Points, in no order, along strands that fork, close into loops and pass close to each other.
(in the rows, 128 means zero)
Points whose rows are less than 131 apart are linked; no others are. Some points are linked to none.
z_318: [101 155 161 101  63 117 121 122  97 213 109 162 222 135 151  97 136 151
 170 179 117 130 135 137  73]
z_501: [109 148  77 109 111 130  90 197 171 151 109 140 142 141 146 105 142 139
 108 114 121 111 118 122 159]
z_180: [168 169 118 169 139 117 152  40 137 162  82 115 116 149 152 124 108 134
 116 201 138 148 112  76  94]
z_535: [148 112  93  90 129 133 138 147 128  84 108 111 183 150 123 113 133 134
 134 150 113 121  86 112 141]
z_996: [ 99 174 132 117 190 119 100 141 120 152  96 166 117 110 104 133 108  89
 146 135 132 133 123 142 121]
z_197: [153 124 157 123 110 120 120  88 149 196 138 145 154 150 113 130 112 137
 116 175 137 102 132 113  72]
z_542: [163 116 156 179 147 159 187 101 161  74  81 108  22 153 118 166 122 142
 149 105 134 104 153 201 127]
z_178: [ 78 124 120 140 121 119 151  98 119 127 136 103 136 121  76 142 127 154
 124 133 130 157 116 150 136]
z_422: [127 132 192 186 134 147 134 110 116 168 136 136 126  93 168 121 124 169
  97 127 127 110 169 121 113]
z_491: [ 91 119 149 153 118 153 174 117  91 172 151 131 157 122  94 173  85 173
 121 130 146 172 131 146 144]
z_668: [126 150 129 130 135 222 160 111 150  84 139 115 107 104 135 150 133 137
  95 121 136 119 149 120 152]
z_735: [163 146 110 143 120 147 137 133 126 120 116 112 124 142 215 100 127 189
 113 143 125 129 136  69 157]
z_8: [103  58 140 174 108 137 176 135 133  64 145 123  72 185 131 139 128  91
 151  28 136 123 130 205 143]
z_87: [123 110 136 121 111  55 121 139 154 142 110 162 163 135 109 117 108 167
 173 200 140  95 123 120 135]
z_956: [ 96 101 131 154  87 128 141 147  91 167 149 138 184  99  53 138 100 138
 139 160  96 103 153 103 104]
z_474: [138 103 126 100 151 142 111 165 106 146 147 149 142 132  88 162  45 174
 139 155 160 127 114 157 127]
z_169: [138 101 136 118 139  78 114 115 130 124 156 148 101 135 111 170 120 126
 105  94 141 134  80 154 166]
z_762: [129 130 158  77 103 101 141 139 121 111 146 120 164 120 144 145 154 132
 199 148 151 128 137  85 185]
z_730: [160 129 133 135 144 117  95 104 131  75 117 127  39 102 165 129 154  71
 131  76  88 100 136 160 142]
z_30: [163 121 172 145 152  96 125  87 122  85 115 106  70 107 125 145 103 127
  83 130 173  90 118 143 129]
z_608: [136 127 157 103 148 146  88 164  90  82 121 125  75 116  76 163 144 126
 103 116 119 101 107 183 119]
z_442: [ 94 167 142  92 130 148 132 157 120 104 165 137 145 120 142 153 132 132
 160 127 158 144 128 146 176]
z_599: [146 141 137  93  72  86 116 122 120 137 150 122 143 182 175  95 168 102
 199 149 143 135 104  83 162]
z_958: [117 147 133 159 151 156 137 142 140 157 161 151 147 150 160 120 104 164
 119 108 136 138 189 149 135]
z_930: [138 117 159 102 126  95 143  93 112 120 159 107 148 127 123  79 110 101
 136 123 150 114 188  93 149]
z_380: [106 136 132 113 181  94  97 132 151 148 136 166 128 138 100 131 124 117
 125  80 119 129 115 148 153]
z_549: [111 122 147  97  85 124 151 129  96  98 190 106 179 113 118  86 106 118
 116 101 134 121 183 121 107]
z_999: [135 163 129  81  91 103 126 132  65 139 100  92 174 139 153  81 160 132
 153 149 116 147 151 120 107]
z_562: [129 175  81 153 149 113  68 198 149  96 134 134 126 127 155 111 175 122
 128 116  94 136 114 164 167]
z_40: [137 130  99 129 174 103 119 136 146 130  57 138 125  72 142 127 130 148
 157 194 129 162 121 121 107]
z_411: [118 176  84 140 138 128  81 127 164 141 155 141 102 131 144 130 166 131
 167 140  98 178 126 169 156]
z_325: [161  92 147 137 172 132  90 101 119 123 166 135  87 122 174 121 160 137
 127  83 147 164 110 122 125]
z_803: [158 211 110 126 140 108  93  88 164 112 135 140 129 151 199  71 144 113
 138 120  59 134 146  82 164]
z_482: [159 120 126 110 114 108  86 144 124 169 152 154 177 124 107 113 137 129
 127 127 126 107 138 115  93]
z_177: [141 130 127 104 129 127  89 102 154 160 124 136 125 127 189 111 147 116
 140 165 128 142  91  71  99]
z_134: [154 173 135  69  78  83 114 130 149 151 142 128 133 185 125 113 146 123
 164 177 157 132 142 121 134]
z_162: [159 174  95 119 146 155  79 123 174 107 167 152 104 135 190  96 168 131
 174 138  79 130 141 121 155]
z_942: [102  83 145 175 118 170 185 110 149 107 112 113  34 145 114 165 117  95
 150  77 123 130 143 212 131]
z_307: [136 110 164 166 161 123 162  71 107  99 110 117  44 134 149 159 123 170
 154 117 100 140 120 194 137]
z_558: [134 134 131 107 126 148 102  84 167 181 158 129 110 122 138 141 128  95
 105 145 161 122 122 102 117]
z_852: [160 155 100 138 163  88 156  62 173 136  76 127 135 146 125 136 146 107
 115 161 100 117 109  69 107]
z_692: [166 142 166  85 114  94 102  83 135 175 108 150 130 134 170  96 150 115
 178 186 154 160 129  97  57]
z_161: [ 96 150 119 125 134 183 130  82 177 130 133 115  68 113 129 150 127 110
 109 147 122 102 164 118 127]
z_581: [ 93 129 118 162 108 188 160 100 113 143 159 108 126 153  53 145  94 123
  59 103 137 138 152 155  83]
z_314: [157  81 153 133 155 153 106  89 114 128 150 124  48 129 125 156 131 147
 159  87 121 131 146 157 138]
z_752: [126  55 115 164 132 127 149 153 164  35 137 114  66 149 108 129 163 111
 117  49 110 115 126 216 111]
z_478: [145 135 177 111 118  65 133 161 132 139 105 118 190 114 143 131 172 156
 184 154 176 132 104  78 117]
z_890: [139 106 110 141 184 138 123 123 148 104 131 138 128 138 158 102 100 109
 109 133 124 112  96 156  95]
z_65: [117 119 125 149 164 122  99  84 125 104 132 121 103  86 163 116 153 109
 156  90  71 112 149 134 154]
z_536: [103 149 159 124 154 187 168 132 127  86 146 107 112 137 147 162  92 111
 150 125 140 115 123 153 154]
z_359: [131 111  66 152 143 147 125 131 131  73 139  91  89 141 114 167 149  78
 107 111 150 131 100 139 146]
z_352: [108  85  92 129  84  81  93 160  96 170 149 134 172 117  53 132 119 137
 140 117 116 118 119  83 122]
z_882: [123 125 143 144 108 138 146 128  82 121 127 103 175 123  81 128  96 171
 128 166 119  64 154 117 121]
z_979: [119  89 112  78 124 166 143 145 137 145 151 170 194 142  95 147  96 138
  77  90 115 147 135 115 113]
z_765: [114 167 151  92 124  97 131 152 117 165 129 136 179 153 124  88  91  71
 136 135 168 105 185 108 123]
z_242: [166 214 113 160 143 129 126 113 159 105 101 117  96 126 195  96 132 163
 111 122  99 147 144  65 145]
z_666: [ 87 137 124 136 114 102 115 106 132 141 115 117 163 119 106  86 192 142
 166 182 129 154  97  79  87]
z_998: [132 119 117 158 188 165 160 129 163 114  61 125  85 141 140 150 115  74
 103  68 137  90 124 146 123]
z_309: [ 84 129 141 107 128 151 156  97 121 114 126 115 150  95 104  77 172 175
 129 152 135 171 122 116 107]
z_743: [106 129 133  90 120 174 153 139  98 158 138 142 164  96 105 185  57 156
 133 166 161 173 140 173 116]
z_836: [144 122  91 166 157 122 176 104 143 108  72  92 108 131 130 130 132 112
  80 142 104  99  87  73 134]
z_519: [139 122 103 105  99 119  64 172 140 135 168 174 170 149 127  94 213 117
 146 105 105 164 161 104 169]
z_795: [144 123 153 162 131 147 149  96 138 155 125 128 136 117 105 160 106 183
 100 180 134 105 175 126 104]
z_509: [125  75  81 145 115 207 155 156 137 123 153 155 122 156 106 188  83  84
  77  49 101 132 119 162 144]
z_36: [145 132 139  83 142 118  74 141  89 120 187 160 151 151 133 110 198 105
 128  79 140 190 128 121 185]
z_919: [136 124 106 105 129 129 104 116  96 151 146 125 130 128 170 130 178 132
 112 107 162 203 111 104 152]
z_319: [174 159 170 162 133  99 119  85 140  82 115 111  28 100 172 126 121 105
 102 118 118 102  93 139 131]
z_145: [112  65 124 103 130 181 137 182 120 122 133 136 126 125  71 142  84 125
  73  65  97 115 123 149 109]
z_441: [137 129  80 121 119  90 144 154 150 108 121 101 149 141 109 131 115 161
 150 208 130 109  84 119 130]
z_268: [103 149 136 151 167 132 115 146  73 141 108 119  99  95 132 124 128  89
 135 105 157 123 146 155 144]
z_394: [139 177  85  89 114 101 109 134 147 163  57 130 137 102 141 117 164 134
 174 197 111 129 126  99 124]
z_133: [104 115 139 105  52  81 143 223  77 143 184 144 205 130  86 111  88 104
 159 133 149 180 159 102  93]
z_740: [130 120 130 145 151 131 113 101 108 143  74 117 129 119 124 132 146 123
  57  98  87 104  61 142  87]
z_545: [ 90 134 136  81  71 114 133 190 116 110 214 149 197 104  98  96 101  79
 130 103 113 161 154 111 125]
z_298: [109 122 109 134  63  85 141 166 112 158 148 140 201 114 108  98 111 133
 194 178 159 161 173 123 111]
z_629: [154 170 155 155 102  76 142 133 118 141 117  92 142 139 156 132 142 154
 138 176 169 125 110  74 146]
z_28: [115 123 149  90  77 105 113 134 127 180 122 150 169  87 175  97 137 131
 151 185 152 169 129 132  65]
z_425: [114 118 102 155 138 164 126 133 134  74 120  88  49 156 101 135 156  75
 112  72 120 123 169 158 171]
z_432: [143 150 122 126 181 132 117 130 130 139  95 140 163 152  97 138 148 140
  86  81  87 136  98 157 124]
z_673: [ 86  90 142 182 105 177 184 154 103 151 139 114 142 128  90 129  78 154
  77 112 159 143 167 142 109]
z_507: [151 146 121 166 118 102 152 112 143 140 153  87 160 141 193  75 142 146
 112 155 139 107 127  77 105]
z_78: [117  97 123 188  91 154 165 154 181  91  89 103  29 117 134 154 110 164
  82 127 148  57  99 172 145]
z_806: [120 123 112 112  94 134  91 110 126 176 188 148 184 116 105 111  96  80
 119  92  79 101 140 133 132]
z_870: [154 125 164 144 148 122 111 104  87 126  79  97  83 127  79 155 136 136
  78 128 126  83  97 143 115]
z_154: [149  65  59 134 135 163 138 148 151 121 141 142 129 148 107 189 115 103
  97  75 165 132  82 138 145]
z_19: [110 128 146 181 148 177 141 138 103 133  95 115  58 111 128 166 111  80
 120  74 129  95 142 194 124]
z_944: [141  98 123 116 137 115 119 149 109 127 134 119  87 119 117 191  86 167
 133 112 190 149 107 167 162]
z_88: [123 119 128 177 176 144 183 101 151  83  70 111  47 147 158 148 107 117
  77 125 140  98  78 114 128]
z_484: [108 115 117  87 101  96 107 147 123 170  72 146 159 123 117 106 125 167
 165 189  83 104 124 108 146]
z_941: [102 156 143 180 151  89 118 119 145 112  95 122 124  74 110  95 153 166
 145 190 105 139 107 106  87]
z_465: [130 115 157  94 208 134 114 127 120  86 111 157 131  96 157 115 160 122
 130 102  84 110 111 111 148]
z_856: [114 110 118  59  88 151 132 200 141 103 164 188 207 124 103 152  95  95
 101  88 125 146 148 111 152]
z_708: [120 109 101  85  87 133 154 155  74 127 119  93 200 141 132  81 130 141
 146 152 136 132 121  90  97]

A fork is a point with three links, a tip a point with one. Leave the first point through the second and follow the links. Name the first fork or tip that comes.
z_501 / z_562 | z_762
z_999 / z_708 | z_491
z_178 / z_309 | z_999

A piece is two or more points that can be reached from each other along the links. Count, over all rows, the pieces, the separate loops (a circle has one, a figure eight two, a Y none), the forks (points with three links) and the tips (points with one).
pieces | 3
loops | 1
forks | 11
tips | 15
